Points on a hilly landscape, in no order, each with its height.
A ball rolls from a point to whichever of its 2 nearest points has the largest drop for the distance, and stops where none of them is lower. Distance is the straight distance between rows; heights are no part of it.
q_215 h=497: [141 134 170 106 139  84 134 134  90 120 123 124 197 129 141 138  97 126
 122 123 130 158 150 165 186  74 172  60 136 110 146 162 163 163 132 159
 157 184 148  82 123 114  70  98 144 112 182 189 134 110 115  94 109 156
 116 125 108 131 163]
q_827 h=811: [140 152 136 150 133 126  92 117  92 127 159 133 139 138 159 138 126 102
 157 127 116 154 159 138 170  91  99 127 126  90  89 132 186 112 169 157
 196 131 134 124 163 104 110 122 145 119 165 179 102  99  92 117  76 135
 140 120 139  62 115]
q_987 h=649: [120 123 126 153 175 137 131 118 107 173  97  99 111 124 117 112 114 131
 169 130  93 167  98  95 147  80 117 145 129 106 134 152 150  88 148 135
 156 133 128 155 141 165  21 143 138 155 177 153 110  91 113 191  96 144
 124 130 100 148 116]
q_359 h=721: [129 123  84 111 116 164 156 165 123 128 128  70 159 121 170  87 124  87
 148 153 127 173 125 147 131 120  98  79 169 102  78 109 188 110 136 134
 173 121 152 155 127  82  74 135 135 167 137 111 139  73 169 166 125  90
 110 142 115 190 144]
q_492 h=556: [127 176  62 167 141 159 123 151 137 169 109 161  97 182 115 149 132 174
 145 102 100 121  87 154  97 117  95 157 137 148 135 164 112 128 103 160
  48 118 146 155 131 172 167 193  84 145 140  59 122  97 112 150 128 142
 111 154 168 138 130]
q_667 h=574: [113 154 150 149 127 122  97 101 129 127 162 134 136 102  94 126 158  45
 152 127  78 127 119 100 139 157  90 158 109  89 136  96  68 153 118  89
 150  92  80 142 151  56 123 131 185 115 131 182 108 158  78 120 138 100
 124 118 110  63  97]
q_434 h=772: [ 63 108 143 121 177 160 108 129 123 127 107 115 122  88 116 106 142 123
 119 107 158 102 160 119 102  83 164  91  99 103  96 134 153 102 152 191
 138 188 119 158 153 147 113 117  89  77 132 131 127 157 137 139 135 138
 139 167 146 124 145]
q_139 h=753: [146 151 123 113 134 180 112 171 161 123 148 100 187 149 150  94 144  96
 123 127 131 153 141 151 127 129  97  82 132  84  74 129 163 115 162 154
 147  91 144 147 133  35 104 132 119 147 163 142 170  90 181 132 109  68
  80 130 127 139 137]
q_569 h=626: [157 152 113 151 101 145 119 106 143  86 129  83 156 151 113 149 109 105
 148 179  74 102 103 132 146 206 115 137 113 104 152 140 114 109 164 124
 116  76 101 150 143 100  96 124 166 200 170 134 134 129 154 131 115  88
 130 100  99 118  66]
q_876 h=671: [103 136 122 164  93 129 119 132  82  99 184 120 132 156 135 127 136  73
 116 173  93 113 126 171 155 155 129  86  99 108 104 129 144 105 136  70
 240  46 148 147 131  52 110  93 104 149 149 123 148 133 148 179 152 104
 181 119  85  83 120]
q_468 h=527: [129 178  67 130 111 151 133 153 121 107  98 123 108 162 140 154 136 154
 136 138 121 116 113 139 132 132 105 137 141 170 129 167 172 114  94 148
  90 100 175 124 107 124 169 142 125 164 123  61 127 103 151 154 111 157
 132 142 162 164 187]
q_562 h=420: [125  91 153 134 137 137 100 125  97  84 197 170 107 122 146 173 111 161
 118 105 117  94 115 141 106  95 163  96 107  96 123 155 163  86 117 186
 129 194 132 112  92 137 144 156 158  92 134 202  99 124  97 107  81 121
 167  88 118  91 146]
q_734 h=535: [147 101 174 139  87 106 115  92  68 112 184 135 112 145 158 160 106 113
 113 157 114 120 140 144 149 151 145  97 138 109 118 120 109 138 139  83
 197 131 146 108 114  77 157 131 146 136 122 169 124 150 123 108 132 126
 171  67 112  81 108]
q_338 h=493: [129 106 147 140 102  83 115  97  95 117 163 146 103 120 137 157 123 120
 128 137 101 112 132 142 106 131 158 140 159 130 130 132 128 153 108 155
 139 155 133 107 104 137 158 127 145 131 115 157 103 153  96 121  96 160
 160  93 125 120 123]
q_351 h=595: [176 164 118 137 136 134 126 141 150 102 127 148 166 134 130 123 164 136
 118  97 127 138 115 131  99 151 120 103  90 123 153 128  72 137 142 128
  70 122 112 144 180 119 125 166 124 142 171 124 106 112  97 110 143  62
  73 131 125  91 113]
q_188 h=235: [197 141 152 116 163 128  95 149 137 125 149 145 172 130 141 164 121 146
 126  74 131 168 141 112 162 104 100 102 118 104 150 102 138 138 144 126
 124 145 119  87 134 118 119 141 181  95 130 222 127 116 149  54 124 103
 108 128 146  85 132]
q_825 h=510: [130 133 131 147 143  80 100 126 115 127 150  84 137 126 124 154 160 115
 119 120  80  87 141 167 121 168 183  86 119 102 148 132 121 147 155 158
 160 126 114 137 141 152 152  83  65 115 145 143 119 211 126 156 131 138
 144 142 154  93 117]
q_752 h=434: [122 136 108 142 136 130 142 161 118 108 121 162  87 115 116 178 164 169
 141 104 112 111  96 100 111 119 139 124 103 160 184 156 151  99  77 125
  29 126 132 110 129 190 212 106  94 115  87 110 125 153 165 109 133 151
 153 164 194 166 212]
q_465 h=251: [212 116 155 116 133 119 125  94 117 100 173 151 107 134 184 147 146 154
 105  90 138 133 107  93  88 138 108 154 145  96 135 139  79 108 120 164
  94 142  90 115 103  91 204 173 143 140 102 208 101 158 140  98  81 131
 141  65 107  90 106]
q_542 h=571: [179 115 124 109 135 124 122 137 144 176 118 136 128 132 140 104 161 187
 108 104 142 159 137  93 124 122 148 106 111 148 133 107  90 125 145 140
 114 163 126 115 133 180 133 159  74 120 145  95 127 130 127  91 131 127
 109 140 142 110 152]
q_98 h=275: [ 89 115 158 125 118 131 139  93 110 129  93 188 103  70  93 117  95 132
 116 148 193 116 150 103 103  87 137 174 131 166 127 113  98 161  82 109
 104 139 108 132 137 152 169 109 104 117  62  80 119 117 126  64 149 125
 165 137 126 147 155]
q_489 h=213: [139 150  56 154 123 133 193 160 149 118  61  75 123 129 127 157 137 107
 142 129 113 112  79 157 110 171  71 162 167 165 129 131 125 138 117  87
 103  84 153 139 135 128 136 127 117 196  87  99 154 149 178 191 164 158
 139 140 113 180  81]
q_371 h=505: [169 152 119 129 166 140 101 143 145 122 135 156 134 141 109 185 135 169
 163  79  91 132 104  71 132 139 101 113  87 118 183 134 100  87 131 161
  33 162  98 130 165 172 169 161 152 110 116 158 118 132 136  67 139  93
 137 141 170  99 137]
q_335 h=521: [121 101 146 138 108  80 143  82 139 159  87 126  88  87 106 133 124 113
 129 164 175 112 125  77 131 163 139 174 134 164 128  97  62 142 126  79
 127 139 109 146 146 153 144 115 146 139  63 101 114 167 124 121 172 156
 148  79 106 144  72]
q_352 h=245: [ 96 116 142 106 119 117 142 126  91 129 146 123 168 183 136 143  62 130
  98 141 105 177 160 169 122  93 136 104 177 119  66 199 169 112 109 130
 183 130 188 130 113  48 164 142  72 142 132  92 164 134 157 175 111 186
 178  93 114 111 174]
q_49 h=306: [110  85 145  79 112 126 145 100 201 132 117 113 172 116 102  82 150 147
 116 142 125 126 128  92 177 159 166 128  86 148 140 112 108 109 138 147
 110 145 106 124 101 149  86  95 121  86 148 130 142 125  70 101  81 132
 115 140 120 111 180]
q_177 h=432: [103 109 121 109 101  93 173 116 167 106  82 130 111  97 105 103 119 138
 130 141 164 110 114 139 164 124 101 140 146 178 145 126 145 134  97 111
 105 106 128 132 109 195 111  40 142 103  50 130 146 124 120 150 102 172
 127 158 142 193 151]
q_641 h=784: [132 125 159 122 127 152 109 122 141 137 175 133 160 161 146  89 113 117
 116 141 116 152 165 151 142  98 121 127 128  87  62 153 175 121 159 154
 190 113 134 122 116  37  98 163 116 126 190 167 148  85 123 122  85 118
 105  90  97  79 108]
q_848 h=93: [166 151 177 138 145 130  87 111 111 125 138 176 143 107 119 150  89 142
 114 130 167 133 148 103 168  84 112 144 119 123 166 102 142 155 125 116
 138 129 101  62 114 137  79 103 208  94 117 205 123  88 144  44 108 116
 133 117 113 141 104]
q_36 h=146: [ 83 164 102 128 110 135 139 145 100 125  86 121 121 116 108 102  79 123
 156 168 133 129 139 124 132 131  80 140 117 181 139 136 176 118 108 104
 183  49 147 147 144 118 168  94 108 177  82  61 152  82 189 117 157 108
 197 146 133 171 156]
q_286 h=400: [ 90 106  98 148 137 145 169 146 196 106 128 117 106 126  78 202 166 117
 174 155  99  61  96  89 156 185 124 140 100 126 207 131  84 106 122  89
  17 110 108 130 149 175 156  85 166  91  88  97 119 165 131 111 169 118
 146 183 176 152 122]
q_530 h=548: [146 140 129 138 144  94 135 141 168 104 123 199 112 121 107 134 150 170
 100  90 164  92 102 176 104  96 146 131 118 134 170 166  96 168  90 146
  52 119 116 129 129 197 110  82 108  97 115 127 125 110 106 146 147 131
  65 152 126 163 130]
q_692 h=435: [174 161  87 125 150 175 124 102  86 122 134 118 129 135 169 142 151 120
 113 154 164 156 139  53 130  91 130 157 134 109 147 145 152  81 144 205
 113 116  98 150 134  91 145 158  92 166 173 109 101 129 163 109  90 134
 157 123 141 144 165]
q_37 h=570: [168 115 124 107 134 108 152 153 122 146 105  87 149 137 155 103 133 132
 112 118 114 179  99 128 100 120 163  86 180 127 138 159 127 127 118 157
 141 121 151 128  84 129  80 141 100 180 149 124 160 128 173 171 131 145
  91 110  85 194 144]
q_596 h=496: [102 110  97 127  96  77 175 102 121 109  77  88  96 110 116 165 105 121
 134 164 172 104 133 121 137 185 140 170 138 171 138 119 147  96 130  95
 124 147 134 149 163 178 152  94 154 169  85  91  96 190 158 162 183 174
 201  98 127 161  63]
q_857 h=407: [ 71 140 148 126 103 109 125 167 150 115 134 142 159 134  79 108 131  98
 147 125 103  89 134 165 110 172 121 104 112 154 131 101  80 185  96  80
 113  97 146 137 137 116 126  86 150 111 103 103 155 126  89 122 171  84
 102 152 117 141 134]
q_831 h=578: [133 170  75 157 172 159  90 155 153 185 130 137 102 171 110 131 147 157
 152 101  97 132 113 133 137  92  98 161 115 123 125 139 146 105 146 172
 101 128 126 160 132 177  93 167 109 106 179 119 123  98  97 142 102 123
  95 156 170 118 123]
q_989 h=537: [182 141 136 103 121  87 129 136  94 122 119 130 170 151 153 123 102 156
  97 136 139 163 131 158 143  84 185  76 164 148 150 181 165 154 108 154
 144 132 166  83  84 145  76  99 114 159 183 124 144 103 159 122 114 151
 114 122 107 186 164]
q_991 h=602: [165 116 119 117 134 145 126 101 119 139 103 117 112 134 146  89 120 183
  91 166 173 136 138 110 129 122 160 116 111 163 127 152 139  89 151 137
 164 119 143 135 148 151 105 141  79 153 160  50 104 102 137 129 137 131
 142 126 122 106 135]
q_427 h=78: [164 106 173 121 137 134 118  84 102  47 159 171 139  88 151 146 110 128
  87 119 157 105 107 104  89 130 140 105  99  94 169 158 108  78 137 167
  81 149  80 118 135 111 180 112 139 131  90 216 112 162 144  85 100 109
 175  87 108  96 131]
q_11 h=221: [ 93 146 138 132 102  97 123  92 104 165  84 162  89 102 115  82  69 147
 125 171 192 111 142 121 120  95 107 184 138 193 132 130 134 163  92  94
 189  71 129 139 132 140 168  81  75 168  55  42 115  88 147 111 150 135
 180 110 116 156 128]
q_176 h=374: [145 141 126 148 131 134 124 142 170  87 123 139 129 138 129 192 171 159
 123 125 156  81 113 111 131 189 108 126  88 153 180 120  82 125 129  70
  29 116 116 100 166 155 193 108 136  99  90 109 102 151 136  94 163 103
 126 172 192 108 133]
q_426 h=529: [165 160  85 151 143 113 108 108 112 130 153 113 109 137 146 175 149 126
 106 157 127  92 131 154 120 158 165 164 146 124 167 149 134 143 153 170
 112 100  89 135 128 167 142  97  87 140 158 113 100 194 156 137 119 151
 140 142 166 130  80]
q_628 h=501: [116 121 148 119 145 142  84 141  93 173 160 177  97 130 125  93 118 179
  92  98 128 132 143 127  87  52 151 131 112 135 111 133 125 135 122 170
 187 137 130 126  88 127 147 153  41 107 128 100 143 101 133 102 111 105
 139 108  97 108 184]
q_362 h=454: [108 101 149 119 151 147  95 144  94 216 153 160 105 148 161  83 102 161
 116  80 125 171 167 148  89  36 130 138 156  94  62 120 163 144 154 140
 218 176 152 113  92 118 131 194  66  88 156 110 141  97 105 147 109 137
 122 110 106  94 137]
q_358 h=295: [ 94 123 124 118 164 147 121 131  93 177 125  92 129 193 141 144  88 119
 118 117 102 178 154 141 122  97 122 158 189  97  60 155 160 116 132 142
 156 155 178 125 104  75 143 201 112 132 150 112 150 144 150 178 102 197
 150 121 140 120 127]
q_702 h=656: [140 130 111 111  91 102 183 115 124  85 105  94 183 103 157  79 125  95
 130 156 168 161 147 159 179 123 119 101 140 131 106 126 183 119 143 122
 161 147 156 140 169 122  73  80 153 150 159 134 106  89  74 171  90 137
  95 154 111 146 135]
q_153 h=639: [161 108 112 104  97 115 138  90 155 187 127  75 106 159 160  72 125 151
 123 172 130 130 129 113 124 188 145 163 143 151 100 128 144  95 180 146
 182 132 125 142 138 145 111 181  85 190 181  39  97 114 122 164 121 135
 120  89 103  97  68]
q_743 h=234: [117 125 178 138 146 106 135  80 104  72 120 209 118  49 112 154 103 124
 129 112 175 113 113  88 110  75 136 132 109 118 205 152  98 111  99 128
  54 161  60 116 165 145 169 107 168 104  82 197  85 141 113  75 143 121
 163 120 113 119 144]
q_7 h=346: [175 152 109 140 150 139 133 165 136 110 108 126 161 126 152 132 132 132
 138  94 147 169 125 151 155 105  68 102 129 124 131 109 153 154 136  95
  97 116 135  98 130 145  90  96 188 106 114 183 141  86 127 122 104 104
  73 174 166 139 137]
q_550 h=579: [153  81 136 112 142 123 124 138 179 176 125  99  66 101 136 133 195 142
 126  92 119 111 102  79 118 155 158 126 155 115 132  88  81 114 135 152
 110 172 107 109  91 180 130 133 134 102  99 144 137 195 163 137 141 161
  92 132 132 154 107]
q_695 h=344: [159 161  96 141 149 162 108 154 115 200 143 134 103 191 152 148 127 163
 115  93 115 166 147 149 122 108  91 173 184 130  91 112 142 162 129 133
 128 137 171  95  91 111 162 206  99 123 152  92 138 119 143 128 110 161
 102 150 170 108 112]
q_688 h=810: [111 108 152  91 127 137 126 122 141 157 149 114 189 174 161 108  89 136
 137 139 142 159 164 176 169  72 161 108 152  90  50 187 212 124 168 185
 162 201 164 112  99  74  76 174 121 108 221 162 143  86 115 133  64 141
 109  92 128 119 132]
q_79 h=618: [170 116 124 132 108 136 174  95 113  55 100 121 192 102 179 121 108 115
  97 160 200 160 135 142 137 136 137  88 120 125 143 130 138 112 167  86
 106 130 117 116 170 137  97 100 153 152 140 158 109 110 125 126 116 106
 135 143 115 130 112]
q_440 h=719: [136 130 102 153 105 137 109 115 173 178 130 132  89 125 131  68 131 135
 151 151 127 111 125 163  96 150  96 171 130 138  95  96 132 147 174 105
 167  86 103 155 152 172 113 160 109 157 125  66 113  78  94 131 146  78
 101 107 128 101  31]
q_295 h=575: [144  80 131 127  74 150 120 115 101 148 181  80 122 142 148 149 109  98
 148 182  88 140 136 106 159 173 136  92 146 114  87  82 144 101 162  81
 217 135 152 136 131  75 127 146 142 155 129 106 135 135 143 101 144 112
 176  89 115 102 122]
q_70 h=613: [150 129  72 159 137 130 118 117 155 181 121 101  99 135 135 141 130 157
 190 140  70 138  94 119 147 128 100 151 144 119 153 149 176  95 163 168
 137 112 111 159 135 218  78 117 132 154 150 119 103 102 116 153  76 127
 135 136 153 138  98]
q_223 h=549: [159  90 162 119 124  84 140  97 141 186 102 104  85 115 126 130 158 117
 131 124 144 147 118  60 143 157 161 162 168 121 126  88  52 135 125  98
 141 167 121 119 115 143 104 161 157 137 122 133 119 188 141 147 163 190
  93  97  95 130  81]
q_334 h=320: [134  78 130 108 126 123 126  98 117 112 183 129 146 110 141 161 125 135
 132 136  91 100 119  90 150 135 203 112  99  97 153 119 127 113 139 197
 107 229 100 103  91 156 129 150 160  95 173 177  88 167  69  80  88 132
 167 117 129  88 142]
q_218 h=588: [150 138 121 138 140 152 165 129 160  55  96 128 163 107 135 127 147 123
 102 124 170 111  96 139 106 149 114 107 103 124 166 144  89 125 138 104
  49  95 102 127 158 150  95 112 162 137 129 143 113 121 120 156 148  94
  82 154 120 146 101]
q_598 h=417: [177 128 144 127 145  85 133 142 187 166 109 133 156  97 137 106 150 134
 131  83 158 160 126 151 138 120 102 123 144 128 168  94  98 187 148 101
 106 114  91 107 137 188 100  67 137  86  92 176 133 124 120 104 131 103
  53 160 153 146  84]
q_568 h=424: [ 71  95 104 121 142 157 153 150 149 123 122  77 139 106  82 173 140  97
 176 140  72  90 124  87 130 184 159 124 123 116 160  98 130 118 124 123
  51 160 111 143 132 165 114 111 170 116 133 108 134 176 145 117 163 115
 148 186 170 169 146]
q_163 h=737: [ 88 109 124 135 114 142 122 133 131 133 137 120 108 115 126  68 120 128
 127 138 129 116 142 189 101 124 134 108 126 130  87 112 156 132 162 111
 194 118 137 144 141 149  90 126 115 125 139  95 132  98 108 162 144  98
 117 125  99 114  74]
q_52 h=397: [148 123 137 129 130 137 106 124 122 190 141 177  84 144 163 105 111 181
 106 107 166 148 154 150 108  68 117 181 166 144  81 113 166 180 111 127
 168 145 168  95  86 151 126 188 110 125 132 106 115  65 116 113  98 159
 103 115 120 124 107]
q_523 h=418: [ 75 141 160 104 119 170 101 142 140 165 110 124 126 127  83  76 113 100
 134 141 129 139 161 105 141 106 107 171 144 141  74  83 145 153 100 128
 178 117 141 115  90  63  84 142 179 106 129 114 180  81 131  93 117 144
  91 118 107 156 133]
q_718 h=362: [195 127 131 130 149 147 135  87 112 134 122 136 136 125 162 150 141 133
 108 133 153 183 126  57 140 113  99 170 120 136 153 127  98 109 140 139
 100 109  87 115 127 109 165 150 111 143 118 170 106 143 135  82  81 136
 164 124 151 103 152]
q_503 h=552: [164 146 147 115 117 116  94 128  98 102 162 162 159 119 141 118 129 121
 124 121 130 122 150 131  94 139 154  89 120  93 134 146 110 150 144 187
 113 155 116 156 161 101 135 157 144 161 169 131 113 108 113  88 136  80
 114  82  92 104 107]
q_990 h=851: [143 136 128  97 162 170 109 121 140 147 132 117 150 200 152 133 116 140
 111 143 147 133 146 106 150 121 180 166 121  84  74 172 151  97 143 221
  68 216 142 132  98  87 101 228 147 118 240 144 114 129 128 123  80 149
 102  95 153 112 129]
q_45 h=376: [124 125 145 125  93  87 139 116 202 122 139 138 153 134  93 135 125 122
 125 127 115  99 120 158 144 193 121 156 123 157 161 106  46 210 107  66
  75  99 109  98 105 125 138 114 168  90 119 128 127 140  72  90 151 105
  83 121 143 108  86]
q_794 h=479: [109 154 115 129 102 143 122 170 102  86 130 161 108 116 125 134 137 160
 141 123 113 108 118 114 123 120 128  85  89 162 167 148 164  97  87 134
  96 104 156 129 121 144 174  92 116 149  95 105 139  83 162  97 129  96
 149 143 149 164 237]
q_724 h=194: [129  95 120  82  97 152 123  84 147 124 155 113 148 122 135 105 132 128
 111 182 130 112 153  82 170 148 175 147 109 119 111 101 154 117 152 176
 131 172 110 111 105 127 107 145 153 114 189 118 112 131  83  73  70 133
 148 112 130 103 148]
q_749 h=475: [ 86 139 170 112 140 158  81 132 150 162 161 172 120 141  86  93 122 118
 142 101  91 137 140 108 124  87 101 186 115 120  89 108 123 151 102 142
 152 127 117 115  71  73 116 180 174  69 137 183 153  88  80  98  95 115
  93  84 108  91 144]
q_250 h=783: [ 87 138 146 153 160 128 119 126 103  88 106 161 114  84 123 142 132 129
 137  93 159 114 163 139 126  94 118  95  90 101 122 148 151 102 134 141
 121 144 127 146 196 146 172  91 102  91  89 146 112 142 117 139 126 143
 162 175 173  85 156]
q_666 h=494: [ 96 102 145 141 132  85 135 133 116 111 124  84 156 123 111 177 143  88
 142 116  93 114 145 160 145 187 174  77  95 117 137  93 104 142 147  62
 151 140 136 124 164 140 164  74  98  99 104 158 128 229 116 147 175 144
 178 165 174  85 135]
q_999 h=55: [ 62 141  79 132 122 170 185 160  76 112  94  78 111 117 117 115  88  91
 154 159 137 149 123 133 142 111  76 144 131 164 100 119 194  82 112  83
 204  80 162 160 143  99 103 135 146 174 104  76 136  95 178 186 184 127
 208 141  96 183 133]
q_198 h=276: [111 152  97 139  98 100 120 112 117 168  94 122  49  92 136 122 141 110
 125 169 198  81 123 113 123 143 121 185 132 193 139 103 112 155 123 101
 202  67 108 152 126 148 172  75  85 161  55  51 101 144 168 149 194 138
 168  94 116 189  90]
q_717 h=263: [140 151  71 133 114 119 164 170 146 117  80 111 142 125 155 114 158 125
 133 119 169 126 118 175  76 164  91 119 162 171 120 117 117 179 109  94
  89  99 167 141 168 169 156 119  86 171 103  44 129 114 142 179 179 116
  96 178 143 183 102]
q_429 h=796: [104 168 105 155 151 144 122 122  91 111 114 123 139 118 135 148 132  87
 139 129 153 139 165 132 145 108 105 142 134 105 103 125 180 125 141 137
 138 133 134 156 180 103 125 121 158 128 141 128 103 121 122 141 120 144
 141 171 166 109 116]
q_712 h=499: [166 183 112 118 110 150 104 140  85  80 171 140 160 119 159 140 170  93
 112 145 144 126 160  88 128 120 147  97 103  99 159 137 131 114 134 184
 121 115 101 156 163  66 142 117 126 158 175 120 108 123 145  77 125  82
 128 113 123 138 179]
q_39 h=296: [126 122 124 109  97 123 131 102 142 137 136  90 159 144 111 135 127 108
 129 166  93 124 143  93 140 190 153 151 125 142 128  97  88 150 140 129
 117 126 115 129 123  97 153 140 129 147 145  96 129 153 111  78 117 113
 138 119 136 108 135]
q_324 h=532: [ 93 104 158 120 159 123 113 135 151 181 142 191 110 131 113  91 116 180
 105  66 116 146 118 153  96  53 154 154 128 126 122 138  88 162 116 142
 132 135 111 123  67 168 131 156  61  64 133 151 152 129 101 139 108 126
  91 131 102 113 150]
q_579 h=458: [110 127 123 145 136 104 151 182  96  85 135 140 146 109 114 174 136 100
 162  93  96 140 106 161 103 129 112  72 122 137 191 133 129 165  86  63
  67 110 134  98 141 155 162  75 148  96  85 165 139 153 130 130 161 107
 141 189 169 159 187]
q_578 h=528: [102 146 118 139 144 133  94 119 175 157 164 151 127 124  94 130 141  89
 152 107  73 119 119 115 114 127  85 192 127  90 128 118  95 152 122 176
 101 112  76 147 111  99 132 163 159 100 143 171 115 119  63 110  95 101
 102 111 136  89  98]
q_805 h=402: [151 132 134 169 126 106 125 122 125 100 128 170  67 122 128 203 131 177
 128 137 141  68  95 120 111 162 149 141 105 152 186 145 124 107 111  82
  39 124 107 100 140 191 228  87 124 125  57 112 108 170 175  91 158 135
 164 125 185 125 122]
q_919 h=598: [151 102 133 118 104 113 154 111 140 115 134  69 170 140 133 114 111 121
 111 156  96 133 118 154 115 182 158 105 154 118 125 129 125 132 146 115
 155  99 134 123  95 102  79 129 134 186 159 139 160 139 169 156 130 119
 113  95  76 154  86]
q_842 h=751: [ 83  86 124 121 143 116 130 119 116 167 113  92 101 134 119 101 110 137
 124 122 110 137 133 131  92 124 145 130 143 118  89 131 115  98 147 127
 196 147 142 162 136 150 119 168  75 138 130  72 136 170 125 215 154 166
 150 118  97 110  94]
q_714 h=522: [134 130 143 120 147  75 124 147 190 154 151 194 118 120  91 107 144 173
 139  52 114 135 100 154 133  70 123 137 112 131 174 150  75 167  97 154
  94 123  94 131  92 183  99 111 122  55 127 182 142 101  64 119 124 109
  46 130 110 143 134]
q_156 h=462: [104 130 172  97 127  75 133 152 106 105 116 119 166 122 114 128 129  97
 110 109 129 128 161 165 156 115 170  51 141 118 128 122 126 164 105 119
 166 169 167 105 148 109 104  83 139 101 132 151 145 151 109 140 157 169
  90 156 116 141 171]
q_766 h=303: [ 89 108 157 132 124 126 152 102  75  71 111 170 121  51 122 147  90  98
 116 146 197 101 153 114 105 100 175 125 126 144 183 111 143 134  99  93
  66 149  98 112 162 148 170  79 143 129  81 139 108 156 167  82 169 129
 184 153 134 174 153]
q_534 h=345: [151 152 118 142 118 106 125 122 162 140 109 113 138 152 104 193 130 121
 151 146 100 110 117 117 163 203 108 150 114 151 169 104  59 159 140  68
  85 110 114 113 152 126 170 113 163 123 101 115 122 171 113  85 160 126
 125 130 178  97  98]
q_191 h=651: [105 183  96 167 112 138 114 142 114  86 136 113 143 138 109 115 144  67
 156 154  73 106 107 165 133 174  93 115 101 115 120 141 138 128 124 104
 166  45 132 162 145  81  88 104 147 178 157 127 140 110 138 179 138  80
 134 133  97 126 107]
q_450 h=433: [ 79 116 158 108 119 101 164 181  96  89 114 139 171 113  96 106 114  94
 138 116 116 138 123 156 112 123 139  54 131 163 146 106 101 177  66  76
 106 143 153 109 117 119 127  74 134  97  96 137 162 141 106 136 171  97
 110 186 112 192 202]
q_130 h=480: [124 100 132 138 145 124 141 157 115 104 146 107 149 135 135 188 156 112
 134  81  86 152 108 135 106 158 131  82 121 127 141 109 100 138 109  66
  88 137 143  94 130 134 206 125  86  86  85 154 137 203 134 133 158 137
 156 173 190  99 175]
q_871 h=169: [ 81 122 153 120 114 114 127 141  89 122 128 171 175 154 113  95  49 146
 120 110  96 161 131 207  98  83 117  76 134 127  83 184 155 144  96 113
 162 122 174 121  99  80 157 117  74 133 110 121 183  97 118 137  90 111
 161 118 105 105 196]
q_202 h=684: [164 122 120 132  92 131 113 135 151 192 173 126  73 162 172  70 159 161
 127 115  99 126 128 152  85 161 112 159 152 123  88 109 141 129 175 138
 179 115 132 137 114 138 154 217  98 162 161  92 121  86 110 160 108 106
  78  73 105  82  58]
q_507 h=474: [164 152 170 124 117  87 104 138 189 184 134 174  98 111 107  93 161 137
 132  81 144 143 111 111 154 117  99 154 129 146 163  94  65 169 120 101
 145  94  94 102 109 142 119 117 160  92  93 174 137 102  95  91 143 111
  46 100 104 116 108]
q_256 h=371: [115 137 132 110 143 177 101 146 165 175 132 116  69 133 119  84 160 132
 103 117 153  97 149 116 120 115 137 186 155 128  88  89 138 163 123 149
 158 109 135 111  69 111  96 156 143 103 143  88 158 112 165 128 143 154
  57 133 115 157  98]
q_780 h=381: [100  93 155 113 109  90 167 104 156 113 105 142 117 102  95  89 135 155
 124 125 125 130 101 118 160 113 146  96 101 162 168 139 100  96 107 118
 112 144 120 143 123 191  84  64 109  93 100 144 134 131  57 157 108 162
 110 144 104 145 192]
q_554 h=832: [150  87 157 104 133 143 137  97 137  99 152 117 175 166 172 154  85 140
 122 151 138 149 147 136 153 115 164 118 153  73  93 174 179 104 154 180
 107 188 146 102 102  87  79 175 185 136 195 187 121 114 132 129  63 146
 124  78 109 127  99]
q_488 h=565: [105 144 146 130 143 127 147 141 134  45  95 165 139 124 108 104 146 134
  84 110 172  98 104 176  91 108 130 102 111 147 135 173 112 122  87 122
  71  95 147 138 131 121 117  88 115 114 108 150 155 124 128 188 140 129
  96 153 110 156 159]
q_623 h=461: [114 106 121 115 150 176 111 175 169 126 134 118 135 121  97 149 151 135
 168  92  70 116  87 100 101 143 109  95  97 114 150 106  90 119 118 131
  57 155 115 133 118 146 120 148 160  90 113 145 150 132 126 110 148  70
 107 155 148 151 161]
q_603 h=540: [204 136 128 125 150 135 117 139 125 173 128 143  96 162 130 155 150 197
 124  83 120 143 106  64 108 145 109 147 124 138 147 102  68 102 127 150
  65 167 118 119 131 149 203 197  93 116 107 116 136 158 166  66 138 139
 127 124 167  99 134]
q_124 h=762: [ 72 106 119 114 188 125 132 110 116 147  92  73 116 113 104 125 124 112
 142 132 111 104 144 109 115 121 183 120 125  91 112 157 160  81 153 203
 143 193 117 171 172 170 108 133  75 134 155  88 108 196 150 196 159 170
 171 158 142 140 110]
q_900 h=147: [110 145  91 161  96 131 172 156 108  85  95 102 102 147 120 141 108 127
 142 146 114 125  99 166 127 164  78 106 136 162 109 134 142 105 111  53
 167  84 192 142 138 116 129 136 160 190  88  99 150 110 169 192 186 145
 167 117  95 144  98]
q_555 h=612: [109 129 142 149 106 125 117  97 129 142 140  98  93 135 100 116 158  80
 128 164 108 121 135 101 161 166  98 183 116 128 100  99 103 106 132  78
 210  82 121 145 135  61 119 124 148 139 115 139 127 142 103 155 128 163
 136  90  93  81  91]
q_75 h=324: [139 138 113 122 119 154  96 139 148 164 124  97  59 122 149 101 164 127
 101 152 176  66 139 117 109 149 116 178 148 160 109  82 116 145 149 124
 190  84 117 129 104 114 141 121  99 140  87  59 136 136 196 131 172 132
 112 110 117 155  76]
q_785 h=864: [114 158 133 135 150 190 113 101 119  86 130 130 122 181 118 152 128 128
  93 157 149 119 144 105 147 117 137 181 107 114  81 163 137  89 114 170
  98 138 136 136 113  59 118 183 174 121 183 132 119 117 116 136  89 175
 119 114 136 102 141]
q_572 h=614: [ 93  98 132 131 116 149 118 156  90 136 174 104 145 117 122 140 131  68
 152 116  69 153 130 137 125 131 135  66 131  85  93  79 134 137 127  92
 190 148 149 129 118  75 106 140 144 121 128 149 152 142 120 139 157 103
 138 145 117 117 161]
q_869 h=468: [106 114 117 117 111 133 167 101 146 101  68 107  99 105 124 134 113 128
 124 168 195 113 141  98 179 155  95 182 134 170 118 110 162  83 123  96
 129 122 142 125 140 148 103  88 189 138  77 121 120 121 144 142 125 184
 166 127 127 159 111]
q_33 h=690: [ 95 129 103 119 123 128 194 148  96  95  93 111 183 108 138  58  88  82
 136 138 149 179 117 165 121  87  88  99 139 126  84 145 165 125 105 119
 159 104 149 170 135  88  86  92 123 161 114 146 152  92 111 202 117 108
 128 158  90 194 151]

For each start below, name the point where the ball stops.
q_324 | q_871
q_550 | q_724
q_825 | q_534
q_191 | q_534
q_429 | q_534
q_153 | q_534
